Points on a hilly landscape, in no order, each with its height.
From any point a climber takes the steepest step (rise divided by distance) to one of its 2 nearest points. It stops when none of these is higher. Distance is the straight distance between rows; heights are no part of it.
Rikat: [ 20   1  30 -37  21   4   2   3   4  23  14  37 -25 -15   3  -7   1  40
   9 -11  21 -16   3   9  -8 -11  -9   5  -6 -13 -16 -27  49  -8  -6]  h=585
ganes: [  0 -30   5  30  21 -13 -13  44 -23 -33   9 -29 -16  24  -1 -17  11 -10
 -17  45   4 -22  20  -9 -23  34  33 -26 -14  -8  18   5 -41 -22 -20]  h=415
lamo: [ 61 -67 -26  -7 -23  -6   7  26  39  26  11  13  11 -34   2  33   0   8
 -37  34  -4  29 -10  10 -13  -7   8 -21 -25   2 -26 -33  15 -22 -25]  h=203
temo: [ 12  18 -13   8  -8  16   2 -22 -14  22   9 -15 -11 -17   9   1  -4   6
   0 -10  12 -10 -19  11  -8 -10   7  -5  -9   1 -12 -12  17   8  24]  h=421
Kubi: [ 35  29 -16  35  45   1 -38 -15 -42 -44 -28 -40  20  20  21  -9  12  53
 -12  -5  27 -15  15  48 -21  20   8   0 -18 -25  23   7   0  22  -6]  h=322
Kul: [-23  65  11  28  24 -10 -23 -27 -26 -18   7  -1  19  43  24  -4  31  54
   4 -11   2 -24  -9  45  13 -28  -7  -2  15 -33   4  41  13  10 -15]  h=246
zumik: [ 30 -15  12 -46 -21   8  26 -19  -4  30   0  43  33 -23 -23  23   6 -24
 -38  46 -18   2 -30 -18 -17   4   1  34  -8  16 -24 -11   2 -16   1]  h=202
noson: [-18 -46  -7   4 -26  18  22  19  36  17 -11  12 -26 -42 -13  25 -20 -18
  20 -11  10  34   1 -38  12   0   3   3  -8  -6 -33 -25  48 -18  24]  h=255
lib: [ 51 -55 -35  -1 -35   1  19  20  27  11  -1  20   3 -33 -24  44  -5 -55
 -56  37 -48  47 -23 -29 -12   3  13  -4 -25  23 -15   3 -50  -6 -21]  h=76
fen: [ 10   0  29  10  41   0 -20 -15 -54  -5   2 -23  -9  15  38 -32  45  18
 -17  15   7 -37   4  46 -31  -7  -5   3   0 -21  30   9   2   0   6]  h=475
Nam: [-51  23  16  13   7   1 -22  30  -5 -29  -1 -16  -5  26  13 -21   6  -4
  11   2   3  -9  35 -25  19  21   9   4  34 -19  10  12 -17   8 -30]  h=429
zak: [ 76 -55 -31 -14 -22 -42  -6  20 -17 -31   0  26 -16 -46   6  21  -6  37
 -53   9 -11 -17  16  18 -95 -36  15 -11 -32 -25 -28 -18  13  -8 -13]  h=177
lisi: [-19  -4  20 -40   5   6  20 -20  37  33   1  22 -44  -2  -2   7   7  45
  43 -46  23  -3   1  18  26 -18  -7  -3   4 -25 -17 -41  60  -7  21]  h=522
bomo: [-22 -34  -8 -15 -36   8  12  18  49   8 -27 -40  -4 -15 -16 -23  -5 -20
  27   3   2  -1  24 -35  26  28 -10   9  10 -20 -41 -18   0  -2  33]  h=345
Dapur: [ 15  -4   9   1  13  22  16 -49  13  42  17 -12 -31  -8  21  -4  18  34
  26 -28   6   1 -17  27  -8 -30 -12   0 -12 -15   3 -12  24  -7  58]  h=465
riv: [  5 -29  21 -12  21  17  27 -12  18  15  -1 -12  11   1  13 -24  25   5
  12  17   6  10  12   9 -10 -20  -3  23  -4  -5  19  -8 -16 -24  23]  h=588
Korok: [ 17 -12 -20 -23  -8  -1   4 -16  42  26  14  10 -28 -30  -6  25 -20  28
  11 -49  35  29   4  11  17  -2   3   9 -28 -24 -25 -49  49   8  19]  h=526
lokiv: [ 31 -20  -6  10   4 -11   5 -12 -29   9  -4   4 -16 -37  15   4  20 -17
 -64  18   1   2 -17  16 -59   1  18   2 -21   4 -15   5 -13   9  12]  h=286
nokiv: [-23  38   7  40   6   9  13 -35  -5   1  -4 -26  28  -2  11 -17  27 -13
  24 -16 -15  36 -15  28  39 -18 -40  16  -3   6  37  37 -18   8  15]  h=510
kuz: [-19  40 -11  29  14  -5 -38  10  -6 -44 -26 -33  20  40  10 -26  15 -19
  -6  22   5  -4  29   3  37  35 -12  17  12 -10   8  51 -29  30 -20]  h=517
gov: [  3 -19  34 -26 -17  26  30  13  13  15  -2  11 -27 -14 -18  -9   8  19
  37   0 -25 -23  18 -30 -11 -25 -12  -8  10 -11  -7 -35   3 -22  16]  h=259
zifon: [ 41 -13  10 -24  11 -23  -5 -20   5  26   4  47  16 -27  -1  33  -4  12
 -43  15 -14  22  -8 -11 -12   9 -17  27 -27   5 -21 -21  13  -9  10]  h=181
mefu: [ 60 -47 -23 -13 -15   3  23   9   2 -10  11   8   4 -50   6  -3  -2  20
 -25  20  11   7   3  31 -78 -43  15  22 -18 -18  -8 -19   6   1  -8]  h=220
fes: [ 63 -54 -28   1 -28 -18  -4  42  14 -15   4  50  -4 -38 -12  61 -11 -30
 -60  16 -56  29  -3 -33 -51 -16  32 -10 -26  21 -30 -17 -19 -14 -10]  h=104
dufe: [-50  -3  19 -31   1 -24   7  -6  13  19 -21   4  22   8 -20  -3 -11   0
  19 -36  -4   3  14 -12  20  -5 -37   4   8  14   9 -12   8   2  11]  h=501
pana: [-19   7  41  10  34 -18  -7 -14 -31 -12  11   5  10  -3  26 -22  18  40
 -14  17  11  -6   2  38 -14   3 -31  10  16 -23  31   6   4  12 -34]  h=412
rana: [-71   0  25 -24  -1  -3  16   2   7  -1 -28  10   0  25  -7 -15   3  15
  54 -21   1 -33  16 -22  13 -23 -23  -4  41 -15   5  -8  20 -13  13]  h=466
Fis: [ -1 -27   6  -4 -18   3   4  15 -11  17 -24  10  -3 -31 -10  -2 -12 -32
 -31  45 -17 -10   0 -39  -1  16 -22  -1   3   4 -24  -1 -10   1 -15]  h=304
Fiziz: [ 13   6  10  12  16   4   5  19   1  -6   8 -22  -8  11 -13 -30 -23   2
  23 -14  -5 -17  15  17   9   1 -11 -10 -16   6  20   2 -19  20  -7]  h=182
Nofu: [-29  40   6  -2 -20  -7  -6  12 -28 -25 -14  -5  11  23 -25   2   8 -30
  17  17 -30   6   7 -57  15  25  -7 -11  20   8   0  28 -49 -11   1]  h=389
Lopo: [-25   2  36 -16   7  -3   5  -2  -7 -10 -14  24  20 -16   8 -32  11  38
  -4   1  29 -14  26  11  13   3 -45  30  20 -19  12  -2  21  -1 -47]  h=373
kod: [-50  21  41 -19  21 -17   1 -15  -7 -13 -14  25   6  26   9 -25  19  71
  14 -26  20 -37  25  27  10 -22 -41   9  25 -37   1  12  29  12 -34]  h=344
nek: [-31 -14  -3  24   2  11  17  23   8 -10 -17   3  -5 -17 -13  -9  -5 -21
  18  11  29  16   5 -28   7  14  -2  14 -14   3 -14  13  21 -11  28]  h=291
Monid: [  0  23  -1 -15   4 -10 -25   4 -36 -14   7   9   7  13  17  11 -16 -10
  -7  -4   9  -8  15 -22 -27   1  33  -4  16  15  15 -19   4  -7  -2]  h=393
zug: [-84   1  20  23  31  18   6  19 -16 -11   4  -5 -16  34   1 -43  22  14
  29  -7  28 -43  -1  18  13 -22   6   5  30 -23   8  37   4   5 -20]  h=378
tena: [  8 -61 -14   6 -18  16  25  23 -19 -15 -22 -19  -4 -37  -4 -22  18 -10
 -16  35  28 -16  13  19 -61 -28   1  13 -10 -15  -7  -4   4 -10  16]  h=266
Mikil: [-56  50  -6  20 -10 -13  -2   3  10 -45 -25  -7  43  21 -15 -32   2 -27
  38  -2 -26  23  -1 -16  57  -5 -41  29  28  -4  26  80 -48  12 -14]  h=641
Mazot: [ 17   3 -24   3 -29  10  -1  18  15  -9   7 -22   2  10 -21   3 -37 -48
   1  49 -18  13 -14 -34  18  43  13 -15  11  25  -3   8 -37  12 -11]  h=235
tope: [ 82 -52 -44   8 -16 -44 -12  27   7 -29   3  40  -2 -30   8  43  -7  -5
 -52  18 -29   5   2  -8 -76 -42  40  -9 -33   4 -34 -14   8 -23   4]  h=136
vorof: [ 17 -23 -33  12 -37   2  -5  13  32   6 -20 -45  -6 -18  -6   2  -7 -21
   7 -18  13  15  28  -1  23  20 -17  -2 -31  -4 -20 -33  18   8  45]  h=394
duz: [-61  38  38  21  -2  -3  -7  -7   4 -12  31 -16  28  40  25 -22  26 -10
  38  -4 -20  -2 -15  31  28 -24 -17   8  50   4  32  28  17   3  -4]  h=496
dip: [ 25   0 -16  26  -8  22  15   8   4  -7  21 -44  -5   3 -10 -20 -24 -41
  13  19  -6  18 -17  17   5  16  14  -4 -14  23  26  21 -38  23   3]  h=206
Valef: [ -1  -2 -29 -12 -21   1   2 -15  22  23   3  26  10 -40 -33  33 -39   9
   5 -54   5  35  -3 -20  43   6 -25  13 -25   2  -2 -35  14   5  13]  h=589
Pobef: [-77   1  13  29  30   0  -9   7 -29 -25  -9 -28 -48  34  11 -14   3  30
  30 -17  28 -55  22  15  -1  -7  28 -18  17 -57   2   1  28  11  10]  h=329
Vum: [-12 -26 -11  -3 -13  20   9  29 -35 -13 -17 -14 -16 -27 -11 -28  15 -52
 -21  46   9  -5  -4 -32 -18   4  27   4  21  -4   7  31 -55  -9 -40]  h=379
voni: [  2  27 -42  43   4   0 -49   9  -2 -27 -29 -31  -4  24  10   0   8  -6
 -12   2  27   2  26   5  27  46  -5 -12 -14   3 -11   7  -3  20  16]  h=427
letod: [103  -1 -55  -1   2 -19 -29  -8  23   0  20  30 -18 -14  21  32 -11 -15
 -70  22  -8  14 -24   2 -17  18  52  -7 -33  31 -11 -10  -7  -7  -5]  h=349
Fusog: [-29 -32   1 -20 -20  10  13   2   5  12 -47 -37   1  -4 -12 -35  28   1
   9   8  10 -24  36 -18  -1   9 -25   9   9 -24 -17 -15 -13 -12  28]  h=313
vuro: [-25  32  19  18  13  26  27 -21 -21   7 -10  -8   4   4   9 -28  58  -8
   6   5  -9  15 -11   7  22 -23 -10  18  10 -13  33  36 -52 -14 -19]  h=455
fufu: [-42  28  32 -25   0  19  11  23  23  -5  23  22  28  12 -18   0 -14 -17
  52 -27 -31  12 -11 -31  41   2  -3   9  46  33  17  17  -7   0 -42]  h=323
ponut: [ 41  -5 -26   1   5  -1  -4  -2   7 -13 -13  22  19   4  -2  20 -10 -38
 -42  61   2  30  -3 -20   6  21  21  18 -16  19   1   6 -15 -13 -21]  h=251
seg: [105 -32 -36 -20  -5 -24 -17  -4  34  12  37  24  -4  -6   6  31 -29   0
 -37   7 -10   2 -16  13 -34  -7  35  -5 -44  26 -30 -23  22 -14  20]  h=409
Somur: [-29  55  15  14  35 -27 -26 -20 -30 -26  33   7  -7  47  26   3   9  53
  24 -32  20 -24  -3  41 -25 -28  30 -10  18 -26  16  15  32   7   8]  h=279
pavu: [  5 -62  10  -3  -3  20  29   9  22  37  25 -27 -30  -9   6 -10 -18 -14
  25   2 -14 -12  -6  11 -26 -27  11 -27   7   8  15 -30  -8  -4  16]  h=666
giki: [  7  49 -12  18  14 -13 -28 -30  -1   9  12  -1  22  26  18  14 -39  -4
  12 -15 -15  17  -4  11  42 -17 -21  -4   0  16  32  18   1  20   3]  h=392
Geko: [-17  29  24 -16  27 -18 -19 -29 -37  17  38  28 -15   8  29   8  14  34
   5 -24  13   1 -23  22 -34 -33  13 -14  25  -1  26  -4  14  -6  -2]  h=315
Bapur: [-40 -31   9 -20  15 -27   9   9  16  10 -12   8 -41   9 -10  22 -41  -4
  16 -32   3 -10  10  -4 -23   5  21 -20   0   7 -18 -36  31  16  31]  h=419
dage: [ 71 -20 -50  41   4  13 -11  12   3  -9   8 -48 -17  -2  22   1   9 -17
 -10  15   2   0   1   6 -24   0  58 -26 -29   1   9  -5 -25 -28  19]  h=411
Zisu: [ -4  33  37 -26 -19  14   9 -11  16  16  35  23  10 -15  10   4  18   5
  -8  -2 -13  24 -21   0  12  25  -5  25  25  10 -17 -18  22  17 -17]  h=204
tose: [  8  29 -14 -16  10  11   7 -34  -5  36  -9  23  13   5 -19  18 -22  -7
 -17  -1 -17  -9 -28 -33  17  -7  12   7 -10  12 -12  12 -33   3  -4]  h=602
kifof: [ 36 -35  -5  -6 -10   3  -7  38  28  13  -1 -16 -16  14  -3   8   1 -32
   9  22 -21   0  20 -42   9  19  22 -31 -14  15 -17 -21  -4 -38  17]  h=410
div: [ 29  20 -24  -7 -15   5   1 -39   7  30  26   3  14 -12  -2  28  -2   0
 -20 -23   9  41 -41  15  17  10  -3   5 -27  24   0  -5  -4   4  17]  h=377
fozeg: [-23  15  -4  -8 -31  -4   0  12  19   5  -4 -15  26  14 -28  -1 -26 -17
   7  12 -14  -6  -9 -22  42  44 -25 -14  16  18 -22  -1  -2  14  -9]  h=265
Fikid: [ 67 -17 -20 -21  -4 -26 -19   1  19  19  19  -1  -8  -6  -3  19 -33  28
 -18  -3  -1  -3  -2  21 -21   5   9 -30 -25  10  -7 -41   6   1  -2]  h=474
Vufu: [-28  -1  15 -25 -14  19  -4  31  19  -9 -16  28  25 -23 -44  17 -10 -41
  27  -7 -38  41   5 -84  48  38 -16  17  29  28  -2  14 -35 -10 -32]  h=263
Savu: [ 11 -41  40 -52 -13  20  28   3  27  31  10  44 -12 -33 -22  26  -5  22
  33 -15 -23  -4   0 -22 -11 -21 -17   2  13   2 -17 -51  43 -22  15]  h=241
reg: [-19   8 -25  19  -3   3   6 -13  21   9 -14 -20  17  22 -16   5 -16 -22
  25 -20  24  22 -10  -9  43  19 -12   5 -25  22 -10  23  10  -4  49]  h=324
lop: [ 42 -25 -46   9 -14   3   2  -4  27   8  -9 -32 -35 -11  10  23 -31   5
  20 -22  30   5  11  13  10  -3  23 -15 -35 -14 -17 -39  58  -8  43]  h=456
vom: [ 68  -4 -44  13  16  -9 -25  -7  -7 -16 -12  25 -13 -12  19  18 -13 -25
 -66  37  -5   1   1 -32 -32   9  59   6 -19  10  -8   5 -31 -18 -16]  h=297
bif: [ -5 -36  28   4  30  13   7  27  -7  -7  20 -18 -21  13  17 -28  29  -4
  13   9  21 -17  25  24 -34 -16  26  14 -13 -11  16 -13   9 -22  20]  h=733
zigo: [-26  15 -13  43  31 -12 -32   4 -13 -43 -29 -46   7  32  19  -5  19  29
   0 -16  36   3  36  32  -2  32   3  -7  -9 -32   9  -1   4  19  14]  h=368
Guv: [-60  36  11  44   9  -1  -1  -8  -1 -30 -12 -46  40  37  11 -33  31 -13
  44  -8 -22   3  -5  30  39 -20 -37  15  24 -10  32  66 -24  11  17]  h=566
vin: [-54  28  -1  19  21   2   2  11 -12   5 -11   6   1  24  -9 -22 -16  23
  24 -26  31 -33  -5  20  33 -14 -15  -9  15  -1  -1  34  20  17 -29]  h=424
falu: [  4  49   3   5  -4   1  -2   6  15  -3  31  13  18  35 -11  20 -30 -15
  40 -29  -8  29  -7 -16  46  -2  -4   1   6  37  25  20   1  -3  -5]  h=360
Fudag: [-13 -30  42  -6  41  10  -2 -12 -37  -9  40  -6 -31  19  33 -27  52  41
   9   5  26 -40  -5  55 -51 -23  21  -2   8 -29  34 -23  18 -12  28]  h=567
Pul: [-13  21  17  13 -10   4  -2   3 -30   8 -20   6 -16 -19  -1 -20  -1 -28
 -15  33 -26 -25  -2 -25  35  20 -37   4  13  -1  -5  29 -13  14 -35]  h=348
dini: [-20  43   5  -9   6 -27 -34 -17 -39 -18 -12  -9  24  34  24  -2   6   2
 -15 -19   1 -17  28   9  -8   2  -9   0  17   4  14   9  -1  19  -6]  h=444
baz: [-20  21   7   6  29  24  -2 -54  -5  12   4 -27  -2   3  35 -18  18  45
  29 -26  12  -9 -13  55  -7 -34 -11  13  26 -30  24  -4  22  25  28]  h=426
zal: [  5   9 -24  17 -11  11  16 -35  18  35  22  -9   6   9  -2  25 -22  -3
  24 -55  23  33 -29  10  33   1 -12   1 -39  33   6  10  29  -6  40]  h=346
kot: [-25   5  24  22  12  20  12 -20   3  14  49 -17   3  32  26 -10  10   0
  47   1  11   9 -30  27  19 -18   1  -3  21   6  27   6  27 -14  22]  h=434
lol: [-39  48  33 -15  -5   8  -2  -6  -4  19  21  39   1  24   3  14  19  10
   9 -28 -12  -4 -21 -13  25  -9  -5   0  31  12 -26  16  35   1 -16]  h=189
fani: [-40  11  28 -10 -15  17  17  20 -36 -20 -23  -4   4  -3 -12 -46  11 -27
  28  33   0 -36   2 -30  23   4 -38  14  35  -6   9  43 -20 -11 -21]  h=395
Fegi: [-48  15  13  14  25   8  24 -17  -6  18  -4   6  -9  12  -8  -8 -15 -10
  13 -14  -9  -7 -20 -20   2 -17   5   2   7   4  -2  31 -31  17  13]  h=528
Vuba: [ 21 -50 -34  12 -10 -15  -4   3  11  23 -23   1 -32 -37  -9  20 -19  -1
 -43  -9 -12  -2   6 -12 -36  -8  17 -21 -37  -6 -44 -25  -3   4  31]  h=287
Vuson: [-37  56  -5   7  -5 -21 -20 -24   6   8  13  13  45  22  15   9  -3  21
  16 -45   0  16 -10  34  48 -33 -34   3  24   9  18  28  25  16 -20]  h=430
rarid: [  0  14 -19  -5  -7 -11  -6 -15  24  11 -22 -16  23   7 -20  -4 -15  19
 -17  -7   5  -1   4  15  36  36 -32   6 -20   3 -19 -17  -4  26   3]  h=293
rira: [  0 -47   5 -26   0  15  17   1   1  17 -31  -2 -30 -10   6 -18  -3  23
   8   8  -2 -45  38 -12 -36 -31  -5  -6   5 -38 -12 -33  -4 -16  13]  h=282
Lasu: [-21  54  21 -13 -10 -22  -9 -10 -34 -23  -9  11  35  31   4  -3  20 -19
 -25  17 -18  -1   3   3  23  18 -23  14  26  18  20  28 -21  12 -48]  h=516
mupig: [-41 -11  22  -3   0   2  15  27  -1 -30 -28  39   8 -27 -22  -7 -19  -5
 -15  17   4  12  14 -52  10  41 -16  18  16  -2 -11  14 -20   7 -62]  h=580
tiru: [ 19  36 -16 -36   8 -25 -23 -38   0  16  19 -13 -12  26  11  14 -12  44
  24 -52  25 -15  -9  34 -10 -15  23 -27   1  -5  -4 -32  31  12  30]  h=233
dafik: [ -2 -28  31  -3   5  15  20  24  35  18   9 -15  -3  15  -7 -17  16 -27
  18  21 -27  10   3 -29  16  16   5  -1   2   7  -8   1 -22 -22   2]  h=491
Viti: [ 18 -36  -7  31   6  13 -14  37  -1 -11   4 -54 -25   9  19 -23  16 -30
   5  31  10 -16  22  -1 -13  15  29  -5  -8 -10   3   4 -13  -9  15]  h=535
biv: [ 84  -5 -15  18  12 -24  -7 -22 -33 -21  -7 -10  -8 -20  11   4  22   3
 -68  44 -11  -9 -19  39 -63  17  27  -3 -35  -4   2   6 -32   9  -4]  h=242
Kuzim: [-23  13   5 -23   7   5  18  -4  -2   8 -16  32  25  -4 -29   6 -16  -1
 -25   4  -2  12 -13 -33  10  19   1  14   8  15   0  10 -44   9 -47]  h=701
tozil: [-62  -6  21   4  37  -4  11 -11  11  19   8  -5 -33  33   6  -6 -17   8
  27 -28   0 -16  -6  14 -12 -22  22 -17  22  -1  -2  -3  11  24  25]  h=469
dusu: [ 40 -49   9 -17  13  -5   1  22  18  18  23   4 -26 -11   8  17 -36   3
   7   9 -22 -17   4  -3 -39 -27  29 -28   8   5   3 -46   8 -13 -12]  h=560
gumek: [ 36 -38 -30  13  -7   5   2  12   5  -4  -6 -52 -26 -16   6  -3   4  21
  -3  -3  15 -22  15  25 -48  -7  43 -36 -18 -25  -6 -42  -1 -16  18]  h=332
nofo: [ 49 -36 -31   9 -16   3  -2   0  28  15  11   0  21 -16   7  18 -19 -25
 -22  42  14  35  -5  -3  17  13  -4  -1 -23  21   3 -19  16 -19 -11]  h=215
Zeguf: [ 16  29  -6 -12   3 -14  -9 -23  -4   5 -10  21  23 -12 -12  -2  -2  39
 -45   9  12   6  -7  23  24  25 -36   5 -11  -1   9  -4 -17  27 -51]  h=264
lunum: [-72  48  -3  19  15 -31 -25  10   6 -20 -15  26  40  41   1   3  -9  23
   2 -37  11  -7   9  22  43 -21 -31  -8  24   4   4  52  10  23 -38]  h=482
Gele: [-74   0  28  21  27   7  -6 -13 -18 -44 -30 -38 -15  44  12 -37  20  46
  41  -4  12 -68  30  46  -1 -16 -17   6  30 -67   9  15  31  23  19]  h=294
lor: [-42  23  22 -12   8   8   3  -2 -46   0  18  12   5   8  11  -7  12  11
  17 -15   4 -16  -5 -17 -23 -26  19 -14  38   3  37  -4 -21 -15 -30]  h=350
Noz: [-57  18  25 -14 -27  14   7   5  -9  -3 -20  -1  12   5 -21 -14  -3 -13
  43  -1 -30 -22   6 -55  24   0 -32  -7  46 -13 -10  13  -7 -10  12]  h=433
pes: [ -2  -1   7 -15 -45  12   6  20  26  -5  14  14   9 -35  -4   8  -5 -17
 -15   0  -1  32   1 -15   4  35  -4  22  10  14 -20 -34  20  17 -12]  h=229
neb: [-10 -14  -9   9 -23  17  35  -8  23   9 -20  15  22 -44 -30  -7  -9 -24
  -5   0   1  33  -5 -23  35  11 -28  41 -23   4 -13   8  -8  -3  15]  h=261
ruli: [  9  35   4   2 -16  13   9  10   2 -19  -7  11   9   0 -22  11  24 -57
   0  19 -22  50  -2 -44  31  30   2  24  -4  26  10  25 -41 -15  -7]  h=339
bez: [-23  64  33 -12  11   9  -2 -27 -31   8  16  31   1  33  19  -3  29  31
  -8   2  -8 -37 -26  22   6 -28  -2   5  32  -9  -3  39   7  11 -30]  h=216
Rov: [ 26 -40  10 -48 -35  26  29 -27  22  40  16  30   9 -38  -6  24  -9  -5
  -4  14 -20   3 -32 -10 -15 -23  -9  28   2  13 -27 -30  37 -15  35]  h=224
nete: [ 18  -1 -16 -10  17  -7  -7 -10   9  -5   8 -49 -14  18   8  -4   9  44
  25 -35  41   1   7  61 -14   4  28 -16 -19 -11   9 -36  30  12  29]  h=256
Vope: [-19  66 -17   7  -1 -19 -29  -4 -20 -45 -37  17  33  52 -13  -5  10 -18
 -36  16   0  -7  23   1  44  35 -30  20   4   7   6  69 -38  37 -48]  h=632
Fofa: [ 41  11 -17   6  18 -13 -14  -6 -34 -20 -12  -3  12 -13   2  -9 -15  27
 -35  16  27  -6  11  32 -22  15  -6  -3 -21  -5  24  -3  -9  18 -30]  h=285
bofa: [  7 -22  -4  -3 -29  16  -2  39  24  -2   2  13   8 -17 -23  27   2 -63
  13  -1 -21  59   3 -64  32  40   5   0  -4  40   4   2 -27 -27  -2]  h=295
mimim: [ 61  23 -17  13  21 -12 -11 -33 -16  10  28  -6   5 -14  20  14  16  12
 -17  -2  16  43 -37  44 -18   9  11 -10 -37  22  29   1  -6  -4  12]  h=347
tum: [ 59 -59 -10   0 -26  21  19  27  36  37  25  -2 -19 -25   2  21   7 -54
 -24  13 -35  36 -12 -23   0 -12  21 -10 -29  32  -8  -2 -30 -23 -14]  h=54
Gavol: [-26  40  -7 -19 -22 -14 -18  -8  12   7  -7  25  36   4 -24  23 -14   7
   3 -59 -20  19  20 -26  50   6 -36  13  -4  13   3 -10  -3  12   7]  h=540
Gula: [ 38 -21  30 -45  13   6   8 -28  15  41  31  32 -24 -21  12  -2  37  37
   7  -9  12   1 -19  28 -30 -29 -14  10 -11 -12 -19 -27  32 -16  38]  h=518
Gezul: [-27 -41  12  -2 -23  14  14  26 -37  -7  -2  -1 -14 -23  -7 -19   7 -32
  -8  40  17 -28   0 -14 -41   1   5   0  19  -2  -7   1  -1  -5 -13]  h=316
Rudug: [-45  59  16  12 -22 -25   5 -11  -2 -33 -14  11  48  18 -11 -22  -5  -3
  22 -14 -39 -15  -1  24  45 -23 -67  20  32   0  19  59  -9  35 -28]  h=564
papu: [  6   6  -6   8   5  -2 -32  31 -13  -9  -1  -6 -25  16   9   9  -4 -23
   7  11  -3 -17  25 -56   2  13  38 -32   6   7   2 -13  -5 -33  -2]  h=343
kiz: [-13  55   3 -26  -6  -6   2 -31 -11   4   1  -8  18  30 -10  -1   2  36
  33 -46  -1 -22  -2  25   5 -24 -16  -3   3  -2  -4   1  13  17  40]  h=217
vam: [ 20 -67 -12 -12 -27  -6  21  27  14  26 -17  18 -23 -45 -22  18  -9  16
 -26  14 -14 -17   2  -6 -37 -25  -6 -30 -19 -12 -42 -34  16 -12  -8]  h=247
norud: [ 23   5 -35  21 -12 -16 -12 -12 -10   1  -9   7  -4 -22  -4  24 -15 -16
 -51 -11  -7  18 -10 -16 -24  21  18 -14 -25  23 -10 -12 -32  17  22]  h=333
vel: [-19 -31   2  -3  -7   7  -7  45  22  -8 -17  31 -28 -27 -16  26 -33 -16
  10 -16   0  21  31 -58   5  18  24  -1  10  -1 -32 -24  29  -2 -10]  h=228
mot: [ 23  10   1  15  28   0  -2 -42   1  19  43 -26  12  26  26   6  -4  11
  17  -6  19  23 -45  54  -4   2   4 -13 -13  25  27   5  22   1  25]  h=388
lepe: [ 51   0   0  13   2   4  19  31 -10 -20  33  -5 -19  -4 -20   2 -17 -40
 -12  29 -18   4 -23   9 -25  11  38 -14 -20  31  15   9 -32  -1 -15]  h=176
devav: [ 32  -7 -32  35  25  -3 -20  -9 -22 -19  -1 -48 -16   0  17   4  -7  31
  -5 -19  31 -16 -10  45 -50  14  39 -28 -22 -12   8 -22  11   2  34]  h=288
zot: [-17   2  15  11  -3   7  20  37 -36 -42 -12  24  -2 -17 -24 -13  12 -32
  -7  53  12   9  -5 -40   7  35   7  11  17  -2  15  38 -35 -15 -70]  h=470

For each start below, name the point where the climber stops.
fes -> Kuzim
bofa -> Valef
Fis -> Valef
nofo -> pavu
lol -> Vope

Call two points neighbours if one is among the 2 nearest of the other. Go from one point of each pair to the other, from neighbour to neighbour, staying as high as possible. Name the lowest point that can't be avoided.
Valef / Rikat -> lisi
Kuzim / Guv -> vuro
Vope / rarid -> Zeguf
